The views of a scene show one set of named points, each view turned or mirrored, shifted and resized as a whole, with a little noise and some points left out.

Scene 1
View 1
<79>: [ 11   6  14   0 -10  -5  -6 -17 -12  21  22   1   5   0 -25 -19  20 -10
  -5 -11  19  -3]
<61>: [ 21  -3  16  12  -7 -11  12  11  -5  -2   8   7  15  15 -17   2  17   3
 -19  -3  -6 -20]
<161>: [ 22  -5   2   4  -3 -13  -1   7 -13   5  -2  14  -7   7 -10  -6   7   6
  -5   2  13  -2]
<87>: [ 14 -17  10   4  -9 -13   6   9 -10   0  -5  14   5  12  -7  -2  15  13
 -20   5  -1 -12]
<74>: [ 35  -9   6  18   0 -18  17  35  -4 -17 -12  18   5  24  -6  16   5  15
 -17   6 -13 -20]
<110>: [ 34   9  -3   8   3 -13  -5  11 -14   4  -1  15 -16   5 -13  -4   0   2
   6  -2  18   5]
<44>: [  9 -10  16   2 -12  -8   4  -5  -9   9  10   6  12   8 -16 -10  21   3
 -20  -2   4 -13]
<226>: [ 33   4   8  15  -1 -13   9  18  -7  -4   3  10   2  14 -16   5   7   3
  -7  -4   1 -11]
<36>: [ -1 -23  16  -3 -17  -9   3  -8 -10  10   4  11  11   7 -10 -13  23   9
 -26   5   2 -14]
<249>: [  3  -4  17  -4 -14  -5  -6 -21 -13  21  19   2   7  -1 -21 -21  23  -5
 -13  -7  16  -5]
<207>: [ 10  -6  10  -2 -10  -8  -5 -10 -13  16  10   9   0   1 -17 -16  16   0
  -9  -3  16  -2]
<268>: [ 24 -15   5  10  -4 -16  10  23  -8  -9 -12  20   1  17  -2   6   8  17
 -17   9  -6 -14]
<260>: [ 18  19  14   2  -7  -3  -8 -19 -11  21  29  -3   5  -1 -32 -19  18 -17
   1 -19  23   0]
<17>: [ 24 -16   5  10  -4 -17   9  22  -9  -8 -12  19   1  17  -3   6   8  17
 -17   9  -4 -13]
<200>: [ 24  -4   7   8  -4 -13   5  11 -10   0   0  13   0  11 -11  -1   9   6
  -9   0   5  -9]
<28>: [ 30 -14   6  15  -1 -19  16  33  -5 -16 -14  20   5  23  -3  14   6  18
 -19   9 -13 -19]
<67>: [ 14 -11   8   2  -8 -11   0   1 -11   7   1  12   0   7 -10  -9  13   7
 -13   2   8  -6]
<73>: [  1 -28  17   0 -17 -11  10  -1  -9   3   0  11  18  13  -8  -6  24  13
 -32   8  -7 -21]
View 2
<74>: [-21   0  -7 -13  15 -16   5   5  -1   9 -11  26  -4 -17  -4  10   6  -9
   8  12   6   8]
<87>: [-17   1  -3  -7   5   2   4   9  -6   5  -7  13   8 -10  -2   4   2   2
   9   7  -1   3]
<44>: [ -9   6   4  -3   5  13   3   5  -1   3  -8   8  14 -10   2   0  -3   5
   4   9  -3   0]
<161>: [-16  -3  -4  -3  14   3   4   7   1  -7  -4  12   2  -4  -2  -5   6  -7
  10   6  -2  -2]
<110>: [-15  -5  -5  -1  20   2   4   5   6 -14  -3  13  -1  -1  -2 -11   9 -13
  10   6  -3  -5]
<28>: [-22  -1  -8 -13  12 -15   5   7  -4  10 -10  24  -3 -16  -4  10   6  -6
   9  10   5   8]
<207>: [-9  2  2  0  7 17  4  8  0 -6 -4  3 13 -4  1 -8  0  2  7  6 -6 -5]
<260>: [  2   5   9   5  17  24   1  -3  15 -15  -7   1  16  -5   7 -16  -4  -2
   0  11  -7 -10]
<200>: [-15  -1  -3  -6  12   1   4   6   1  -1  -7  14   3  -9  -2  -1   4  -5
   7   9  -1   0]
<67>: [-13   1  -1  -4   8   8   4   8  -2  -1  -5   8   9  -6  -2  -3   1   0
   8   6  -4  -1]
<249>: [-4  6  7  2  6 25  3  4  2 -5 -6  0 19 -5  3 -8 -5  7  3  7 -7 -6]
<79>: [ -2   5   7   3  11  23   2   2   8  -9  -6   1  17  -4   5 -12  -3   2
   2   8  -7  -7]
<73>: [-14   6   1  -8  -3   8   5   9  -9  14  -9  10  16 -14  -1   9  -3  11
   6   8  -1   5]
<61>: [-10   5   1  -7  11   2   3   1   3   7 -12  16   7 -16   3   4  -3  -1
   3  13   2   3]
<226>: [-13   1  -2  -6  18  -3   3   2   6  -1 -10  18   1 -12   0   0   3  -8
   5  11   2   1]
<17>: [-21  -1  -7 -10   9  -6   5   9  -5   6  -8  18   0 -11  -5   6   6  -4
  10   7   2   4]
<268>: [-21   0  -7 -11   9  -8   5  10  -6   7  -7  19   1 -12  -5   7   6  -4
  10   8   2   5]
View 3
<74>: [  1 -12  11  11   3  11   1  22   1  -6 -10   2  12  -3  -8  18 -19 -19
  -5 -11  -1   1]
<36>: [  3  -7 -10 -13   9  -6  -1   9   5   3   0  -4  16 -16 -17   6   1   2
  10  -5  -2   8]
<79>: [ -9 -11 -17  -8   3  -6  14  -9   3   2   5  -3   4 -20 -10  -7   9   6
  -4   4  -2   8]
<226>: [ -6 -13   1   8   2   7   8   8   1  -4  -5   2   6  -8  -6   7  -8 -11
  -9  -4  -1   3]
<207>: [ -9 -10 -13  -5   7  -2   5   2   4   4   5   1   6 -15 -12  -4   4   5
   3   1  -1   5]
<44>: [  0 -10  -9  -8   6  -5   5   4   3   0  -1  -3  12 -15 -14   5   1  -1
   2  -3  -2   8]
<161>: [-12 -10  -4   8   6   7   3  10   3   2   3   6   4  -8  -7  -1  -6  -3
  -2  -1  -1   0]
<87>: [  0  -9  -3  -2   7   2  -1  14   4   0  -2   0  13 -10 -13   8  -7  -5
   6  -7  -1   4]
<268>: [ -1 -10   4   6   7   8  -4  21   3  -1  -5   4  12  -5 -11  12 -14 -11
   3  -9   0   1]
<110>: [-19 -12  -5  13   5  12   7   7   2   2   4   9  -2  -7  -4  -6  -5  -3
  -7   2  -1  -1]
<249>: [ -5 -10 -18 -13   5  -9  10  -6   5   3   4  -4   8 -20 -13  -5   9   7
   2   3  -2  10]
<28>: [  2 -11  10  10   5  10  -2  24   2  -4  -8   3  14  -3 -10  18 -18 -17
   0 -11   0   1]
<73>: [  8  -8  -5 -13   9  -7  -2  14   4   0  -5  -5  20 -14 -18  13  -4  -3
  10  -9  -2   9]
<260>: [-12 -13 -18  -5   0  -5  20 -16   3   1   5  -2   0 -20  -7 -10  11   5
 -11   7  -2   8]
<61>: [  3 -12   0  -1   1   0   8   7   1  -6  -7  -4  12 -12 -10  12  -6 -10
  -6  -7  -2   7]
View 4
<249>: [-11 -26   8  -3   2   1 -16   0  -4  -4  13  16   0  -2 -19  -9   4   2
  10  -1 -13  -7]
<110>: [-35  -9   1   0  12   8  -8  13  -5  -2  20  10  -7 -13   3  14  -7   5
  -9  13   1 -13]
<28>: [-28  12  -4  -9  21  -4   5  14   9   0   1  -1  -4 -11  26   0 -12   1
   8 -10  18  -7]
<36>: [ -9  -6   6  -6   8  -3  -6  -1  -4  -7   3  12   0  -2  -6 -14   0   3
  16 -16  -3 -12]
<73>: [ -8  -2   4  -9  11  -6  -2   0   1  -6  -2   8   0  -2   2 -17  -2   1
  20 -20   3  -8]
<200>: [-25  -6   0  -5  13   1  -5  10   1  -2  10   7  -3  -9   6   2  -6   2
   3   0   3  -8]
<87>: [-18   0   2  -6  13  -2  -2   5   0  -4   5   8  -3  -6   6  -6  -5   3
   9 -11   4 -11]
<44>: [-14 -14   4  -6   9  -2  -8   4   1  -3   7  10   0  -3  -5 -10  -1   1
  13  -7  -3  -6]
<161>: [-29  -5   2  -3  13   4  -5  10  -3  -4  14   9  -5 -10   4   7  -6   4
  -3   3   2 -13]
<61>: [-20 -11   0  -9  15  -4  -7  10  10   3   5   4  -1  -6   7  -7  -5  -2
  14  -6   7   2]
<268>: [-25   9  -2  -7  17  -2   3  10   3  -2   3   3  -4 -10  18  -1  -9   3
   6  -9  12 -11]
<74>: [-30   8  -5 -10  22  -4   3  16  12   3   3  -1  -4 -12  27   1 -12   0
   7  -6  19  -3]
<17>: [-25   8  -1  -7  16  -1   3   9   2  -4   4   5  -4 -10  16   0  -9   3
   6  -9  11 -12]
<260>: [-20 -37   6  -2   5   4 -21   8   2   3  19  14   0  -5 -19   0   2  -1
   5  12 -13   3]
<79>: [-17 -30   7  -2   4   3 -18   4  -3  -2  16  16  -1  -3 -19  -3   4   2
   6   6 -13  -4]
<67>: [-19  -7   3  -4  10   2  -6   5  -4  -5   9  11  -4  -6  -1  -2  -3   3
   5  -4  -1 -12]

Which points are out of place in each view (at most two, in the order of its rows)? Write none if all are in place.
view 1 -> <161>
view 2 -> none
view 3 -> none
view 4 -> <260>

Scene 2
View 1
<29>: [-22   2 -16  -4   7   1  11  -9  -9 -14   6   7   1  -2  33  11 -18  -5
   7 -16   0 -18]
<92>: [ -6  11  -7 -11 -14  -1   6   6   1 -16  -2   2  -1 -14  13   7 -15 -11
   5   2  -3  -8]
<125>: [ -9 -11  -7   6   2  -4   4   7  -8 -18  -6  10   1  -1  15  -2 -24   0
   4  -3  -6  -6]
<95>: [ -9  -1  -9  -1  -3  -1   5   6  -5 -16  -3   7   1  -5  15   2 -22  -5
   4  -3  -4  -7]
<167>: [-11   9 -12  -3   0   7   7   4  -6 -12  -3   7   4 -10  17   4 -25 -10
   3  -6   0  -6]
<76>: [ -3   8 -11   6   2  17   3  16  -8  -9 -11  11  11 -12   1 -10 -39 -11
  -2   0   2   9]
<114>: [  3  -7   0   1 -13  -8   0  17   0 -21 -12   6  -2  -7   1  -4 -21  -2
   4  12  -8   1]
<16>: [-10  11 -10 -12  -9   0   8   1  -1 -14   0   2  -2 -12  20  10 -14 -12
   5  -2  -2 -12]
<131>: [  9 -13   1  15  -5   0  -4  28  -5 -18 -21  13   6  -7 -13 -18 -38  -1
  -1  14  -7  15]
<153>: [  2   5  -5   0 -10   5   0  18  -2 -15 -12   7   4 -13  -1  -7 -28 -10
   0   7  -2   6]
<94>: [ -7   3  -7  -6  -9  -3   5   5  -1 -17  -3   5  -1  -9  14   4 -17  -7
   4   0  -4  -9]
<31>: [  3   6  -3  -3 -13   3   1  18   0 -16 -11   6   2 -14  -2  -5 -26 -10
   1  10  -3   5]
View 2
<125>: [  0   4   2  -3   9  -1   0  -2   0  -4   0   3  -2   2  -6  -4   1   7
 -15   3  -5  16]
<76>: [ -3  15 -11   4  -2   5   0   4  -4  -4  -1   8   9 -13  -4   5  -3   5
 -10  -3 -10   9]
<114>: [  8   4  -9  -9  12   5  -1   6   5  -1  -3   8   6   0   0   2   1   6
 -14   7   3   6]
<95>: [ -4   5  -1  -2   4   2   2   2   1  -6  -5  -2   1   2  -3  -4  -3   9
 -15   2  -4  13]
<167>: [-10   8  -3   3  -3   3   4   3  -1  -9  -7  -3   3  -2  -2  -3  -6  11
 -14  -1  -7  13]
<94>: [ -4   3  -3  -4   5   4   4   6   4  -7  -9  -3   3   4   1  -5  -5  12
 -15   4   0   9]
<31>: [  3   9 -14  -4   4   8   0  10   3  -3  -5   7  12  -6   2   5  -3   6
 -11   3   1   3]
<29>: [-16   3   9   2  -1  -1   6  -3  -2 -12  -8 -11  -7   9  -5 -12  -7  14
 -16  -1 -10  21]
<131>: [ 16  12 -15  -7  14   4  -6   5  -1   4   7  21  10 -14  -5  12   7  -3
 -10   4  -1   6]
View 3
<125>: [-1 -1  2  2 -3 -2 11 14 -6 -4 -4 -6  0  8  9 -9  2 -4  5  3  6 -2]
<92>: [  5   7  -2   3 -16   2   2  11   7  -8 -10  -8   4  14  -3 -15  18  -4
  -4  -5   2   8]
<95>: [  0   2   2   2  -8  -2   7  13  -2  -3  -5  -8   2  11   5 -12  10  -4
   1   0   5   3]
<153>: [  5   6  -7   7  -8  -4  -3   4  -3 -12 -20  -6  13   2   3   0  12  -1
   4  -4   6   4]
<29>: [ -6   1  11   3  -7  -2  10  20   1   8  12 -14  -7  21   5 -25  13  -5
  -5   4   3   7]
<76>: [ -1   7  -5  13  -1 -12  -9   1 -11  -1 -12 -14  14   1   8   3  13   3
   4   1   9  10]
<94>: [  4   6  -2   2 -12   0   4  11   4  -8 -10  -6   3  12   1 -14  15  -4
  -1  -4   3   4]
<167>: [ -1   5   2   7  -8  -5   0  11  -1   0  -2 -13   3  12   4 -13  17  -2
  -2   0   4  10]
<16>: [  2   6   2   2 -16   1   3  13   7  -4  -4  -9   0  17  -2 -20  20  -5
  -5  -3   1   8]
View 4
<92>: [ -1  -7  -3  -4  -9  11 -22   7 -22   7   6  -2   9   3   0  16   7  -3
   0   3   8  18]
<16>: [  4 -12  -5  -6  -6  10 -19  11 -24   0  10   2  10   7   1  15   6   2
   4   0   8  17]
<125>: [ 12   4   0   7 -10   1   4   8 -10   4   8   0   8  -4  -5  24  13   6
   8  11  17   0]
<95>: [  6   1   0   4  -9   4  -6   6 -15   6   7  -2   7  -3  -2  21  11   0
   5   7  12   9]
<153>: [ -5  12   5   4 -11   7 -10  -4 -10  20   3  -9   2 -10  -3  22  11 -16
  -4   5   8  17]
<131>: [ -3  31  12  18 -16   1   6 -15   2  32  -5 -14   0 -23  -9  30  16 -16
  -7  17  15   4]
<29>: [ 15 -14  -4  -6  -2   4  -1  23 -21 -10  20   8   9   8   0  20  11   8
  16  -3  11  10]
<114>: [  0   9   0   9 -16   5 -14  -6 -10  19  -5  -9   8  -8  -5  21   8  -1
  -6  17  15   5]
<31>: [ -6  10   5   4 -12   9 -13  -6 -11  22   1  -9   3  -9  -3  21  10 -14
  -6   6   8  17]
<94>: [  4  -5  -3   0  -9   7 -15   7 -20   6   6  -1  10   1  -1  18   8   2
   3   6  11  11]

Which points are out of place in each view (at most two, in the order of its rows)? Write none if all are in place.
view 1 -> none
view 2 -> <76>
view 3 -> <94>
view 4 -> <95>, <29>

Scene 3
View 1
<232>: [ 11   3   1   7  -9   2 -23   3   8   1   5   3  -8   0   1  -3  -4   9
 -15   6  -5  -3]
<77>: [  5  -5 -16   4   3   8  -6   8  11  10   8   1  -5   6  -1  -5  -7   9
  -5  -5   0  -3]
<15>: [ 10   2  -6   5  -4   4 -18   6   9   4   6   2  -7   2   1  -3  -6   8
 -11   4  -3  -2]
<21>: [  8  -8 -19   0   9   6  -4   4   2   4   7  -4  -3   3   2  -4  -2   0
   6  -4   1  -2]
<298>: [  4 -11 -25   3   9  10   3   7   8  10  11  -3  -2   6  -1  -7  -5   5
   4 -12   3  -4]
<68>: [  4  -7 -20   3   6   8  -2   8   8   9   9  -2  -4   6  -1  -6  -6   7
   0  -7   1  -3]
<2>: [  9   6  11  14 -22   0 -32   6  15   1   9   5  -9  -1  -2  -7  -6  15
 -30   8  -8  -6]
<211>: [  7 -10 -24  -1  13   7   1   4   1   6   8  -4  -2   4   2  -3  -2  -1
  10  -7   3  -1]
<143>: [  8   5 -10   1   2   6 -15  11  11  13   1   7  -9   6   3   4 -11  13
  -9   8  -2   3]
<275>: [ 11  -1  -5   5  -4   3 -17   3   5   1   7   0  -6   1   2  -4  -2   5
  -8   2  -3  -2]
<24>: [ 10   8  12  14 -22   0 -32   6  15   1   8   6 -10  -2  -1  -6  -7  16
 -31  10  -8  -5]
<97>: [  7  -8 -20   2   8   7  -1   4   3   6   8  -3  -3   4   1  -5  -3   2
   5  -7   1  -3]
<33>: [  6 -11 -29  -2  15   9   5   6   2   9   7  -4  -3   6   1  -2  -4   1
  13  -9   4  -1]
<120>: [ -1 -22 -46  -1  24  16  25   8   6  13  13 -10   3  10  -3 -10  -4  -1
  22 -26   8  -4]
<118>: [  9   1  -1  10 -11   3 -20   5  10   2  10   1  -7   0  -1  -8  -4  10
 -17   1  -5  -5]
<286>: [  9  -7 -23  -4  14   7  -3   5   1   8   4  -2  -4   5   4   1  -4  -1
  10  -2   2   1]
<270>: [  6  -5 -13   7  -2   7  -8   6  10   6  11  -2  -4   3  -2  -8  -5   9
  -7  -6  -1  -6]
<115>: [  2  -3 -27  -3  13  11   2  14  13  20   3   4  -6  11   1   2 -13  12
   2  -3   3   3]
<205>: [  8  -3 -20  -4  11   7  -6   7   4  10   3   1  -5   6   3   2  -6   3
   5   0   1   2]
<219>: [  4   2 -12   6  -3   7 -12  11  16  12   7   5  -7   5  -1  -3 -11  15
 -14   0  -2  -1]
<37>: [ 16  -3  -8  -2   6   0 -17  -2  -6  -4   3  -3  -5  -1   6   1   2  -5
   5   6  -3  -1]
View 2
<68>: [  5 -12   3  -3   4 -14  -7   2  16   0   5  13   2  -6  -7  17 -14 -10
 -11   0  -2   0]
<115>: [ 10  -4  -1  -4  18 -15 -31   0  17  -4  -1   8  11  -3  -1  25 -18  -6
  -7  11  -6   7]
<219>: [  2 -15  -1  -1  12   2 -10   0  -1   0   8   3   5 -17   4  13 -11  -9
 -22   1 -10   1]
<298>: [  5  -9   3  -3   3 -17 -12   1  23   0   1  16   2  -3  -9  20 -16 -11
  -9   0   1  -1]
<205>: [ 10 -15  -3  -2  13 -13  -4   2   6  -5   7  14   7   0  -7  16 -14  -4
  -3   9  -5   5]
<118>: [ -4 -24   4  -1  -1   5  14   0  -3   5  13   7  -4 -21   0   4  -7 -13
 -28  -8  -8  -6]
<97>: [  7 -13   1  -3   3 -18  -2   3  17  -1   6  18   2   0 -12  15 -15  -8
  -5   3   0  -1]
<270>: [  1 -16   4  -2   0  -6   0   1  11   2   8  12  -2 -14  -4  12 -12 -12
 -20  -5  -3  -4]
<77>: [  3 -13   3  -2   6  -8  -8   1  10   0   5  10   2 -11  -3  15 -13 -10
 -16   0  -4   0]
<143>: [  6 -20  -3   0  18   3  -3  -1  -9  -3  11   3   8 -13   4  11  -9  -6
 -16   6 -12   5]
<211>: [ 10 -12   0  -3   5 -21  -3   3  19  -3   5  19   2   6 -14  18 -16  -6
   1   7   1   2]
<2>: [ -9 -31   4   1   0  20  23  -2 -19   8  18  -1  -5 -34   8  -5  -3 -15
 -40 -14 -15  -7]
<37>: [ 10 -26  -3  -2   4 -11  26   3  -3  -3  16  20   1   5 -14   6  -8  -3
   1   5  -4   1]
<232>: [ -1 -27   1   0   3   7  18   0 -10   3  17   7  -2 -18   0   2  -6 -11
 -23  -5  -9  -3]
<15>: [  2 -23   1  -1   6   1   9   0  -5   1  13   9   1 -14  -2   6  -9  -9
 -19  -2  -9   0]
<24>: [ -8 -32   3   1   2  20  22  -3 -21   8  20  -2  -4 -33  10  -5  -3 -15
 -40 -12 -16  -7]
<21>: [  8 -15   1  -3   4 -17   2   3  13  -2   8  18   2   1 -12  14 -14  -7
  -3   3   1   1]
<120>: [ 12   5   5  -6   0 -41 -33   5  51  -3  -7  25   2  12 -19  35 -25 -10
   6   8  11   0]
View 3
<211>: [  3 -14   2   0  -8  -5   0  -2   8  -6  -1  15  -8  14  10 -10 -11  13
 -15 -36  13   2]
<21>: [  4 -15   3   0  -7  -6   2  -1   8  -8  -4  12  -6  10   7  -6  -7  10
 -13 -33   7   4]
<15>: [  7 -14  -4   1  -4 -10   6   1   9 -17  -5  -1   1  -1   0  12   8   3
  -6 -18  -9   9]
<97>: [  3 -13   0  -1  -8  -5   1  -2   8  -9  -4  12  -6  10   7  -7  -6   9
 -13 -33  11   1]
<275>: [  9 -18  -1  -2  -5 -11   7   2   9 -18  -7   1   0   1   1   7   5   3
  -9 -21 -10  10]
<286>: [  5 -13   5   4  -8  -7   1   0  10  -4   4  12  -7  15  10  -4 -14  16
 -11 -38   8   8]
<33>: [  1 -10   1   3  -9  -2  -3  -3   8  -4   1  18  -9  16  11 -10 -13  14
 -14 -39  19   0]
<68>: [  2  -9  -5   1  -8  -2  -1  -3   7 -10  -2  12  -5   6   7  -2  -2   7
 -12 -26  12  -1]
<298>: [  1  -8  -5  -1  -9   0  -3  -6   7  -8  -3  15  -6   9   8  -8  -3   8
 -13 -29  19  -5]
<24>: [ 10 -14 -13  -2  -3 -14  10   3   7 -30 -13 -14   9 -17  -9  26  26  -9
   0   2 -27  12]
<232>: [  9 -16  -4  -2  -3 -13   8   2   8 -22 -10  -5   3  -5  -2  14  12   0
  -5 -14 -17  12]
<37>: [ 12 -25  11  -3  -4 -16  10   4  12 -12  -7   6  -3  10   4   0  -7  11
 -12 -36 -14  18]
<143>: [  3  -6  -7  12  -6  -8   3   2  10 -12   8  -2   1   0   4  19   3   9
   1 -17  -6  13]
<120>: [ -6  -4  -2  -1 -14   9 -13 -10   6   3   1  32 -15  25  17 -29 -19  15
 -21 -45  47 -18]
<219>: [  1  -3 -12   8  -6  -4  -1  -1   8 -13   4   0   1  -1   3  14   7   6
  -1 -15   2   4]
<205>: [  2  -7  -2  10  -7  -4  -1  -1   9  -5   9  10  -5  11  10   4  -9  15
  -5 -31   8   8]
<115>: [ -3   2  -9  14  -9   2  -7  -3   8  -3  13  10  -6  10  11   6  -6  16
  -2 -26  18   1]
<118>: [  7 -14  -8  -4  -5 -10   7   0   7 -22 -13  -3   3  -7  -2  11  15  -3
  -7 -11 -11   5]
<270>: [  3 -11  -7   0  -7  -5   0  -2   8 -14  -5   6  -2   2   3   3   4   4
 -10 -22   5   1]
<77>: [  2  -7  -8   3  -7  -3  -1  -3   8 -12  -2   7  -2   3   4   3   3   5
  -8 -21   8   0]
View 4
<37>: [  9   2   6  12  -3  -1   8   3  -5 -13  -1   6   6   9  -7  -7  22   4
   4  13  -9  10]
<298>: [  3   9   5   5 -13  -1   7   9   0  -4  -4  11   9   4   0  -1  -5  10
   3  -1 -12  17]
<275>: [  2   0  -2  10  -4   3   8  -4  -5   0   1  10  13   7  -5  -7  15   8
  -3   8 -11  11]
<33>: [  8   9   8   3 -11  -2   6  13   0 -11  -4  10   6   5  -3  -3  -6   6
   6   2 -10  14]
<286>: [ 10   6   6   4  -6  -2   6  10  -2 -10  -2  10   6   7  -6  -6  -1   2
   6   5  -9  11]
<120>: [  7  19  16   1 -23  -6   5  25   6 -15 -12   9   2   3   2   3 -22  12
  10  -6 -12  22]
<15>: [  1  -1  -4   9  -2   5   8  -5  -4   4   2  12  15   6  -5  -7  11   6
  -4   6 -11  11]
<21>: [  6   5   6   7  -8  -1   7   8  -2  -8  -3   9   8   6  -4  -5   3   7
   4   5 -10  13]
<232>: [  1  -3  -5  11  -1   5   8  -8  -6   3   3  11  15   7  -6  -8  17   7
  -5   8 -11   9]
<118>: [ -3  -1  -7  13  -5   6   9  -9  -4   7   1  11  16   5  -3  -6  16  12
  -7   5 -12  13]
<2>: [ -8  -7 -13  15   0  10  10 -19  -8  15   5  12  22   5  -4  -8  25  12
 -13   7 -13  10]
<143>: [  4  -3  -6   4   1   5   7  -4  -4   6   4  14  16   6  -7  -9   1   0
  -4   4 -10   7]
<205>: [ 8  4  3  3 -5  0  6  7 -2 -5  0 11  9  6 -6 -7 -2  2  3  4 -9 10]
<219>: [  1   0  -5   5  -3   5   7  -4  -3   8   2  14  16   4  -5  -7  -1   5
  -4   1 -11  11]
<270>: [ -1   4  -1   9  -9   3   8  -1  -2   2  -2  11  13   5  -1  -3   6  12
  -3   2 -12  16]
<115>: [  6   5   1  -1  -6   1   5   8   0   2   0  15  12   4  -4  -5 -16   1
   1  -3 -11  11]
<77>: [  1   4   0   6  -9   2   7   2  -2   2  -1  11  12   4  -3  -4  -1   9
  -1   0 -12  14]
<97>: [  5   7   6   7 -11   0   7   8  -1  -7  -4   9   8   6  -3  -3   1   8
   3   3 -11  15]
<24>: [ -7  -8 -14  15   1  11  11 -21  -7  16   6  13  22   5  -5  -9  25  11
 -13   7 -12  10]

Which points are out of place in each view (at most two, in the order of its rows)? Write none if all are in place.
view 1 -> <219>
view 2 -> <115>
view 3 -> <205>, <270>
view 4 -> <37>, <232>
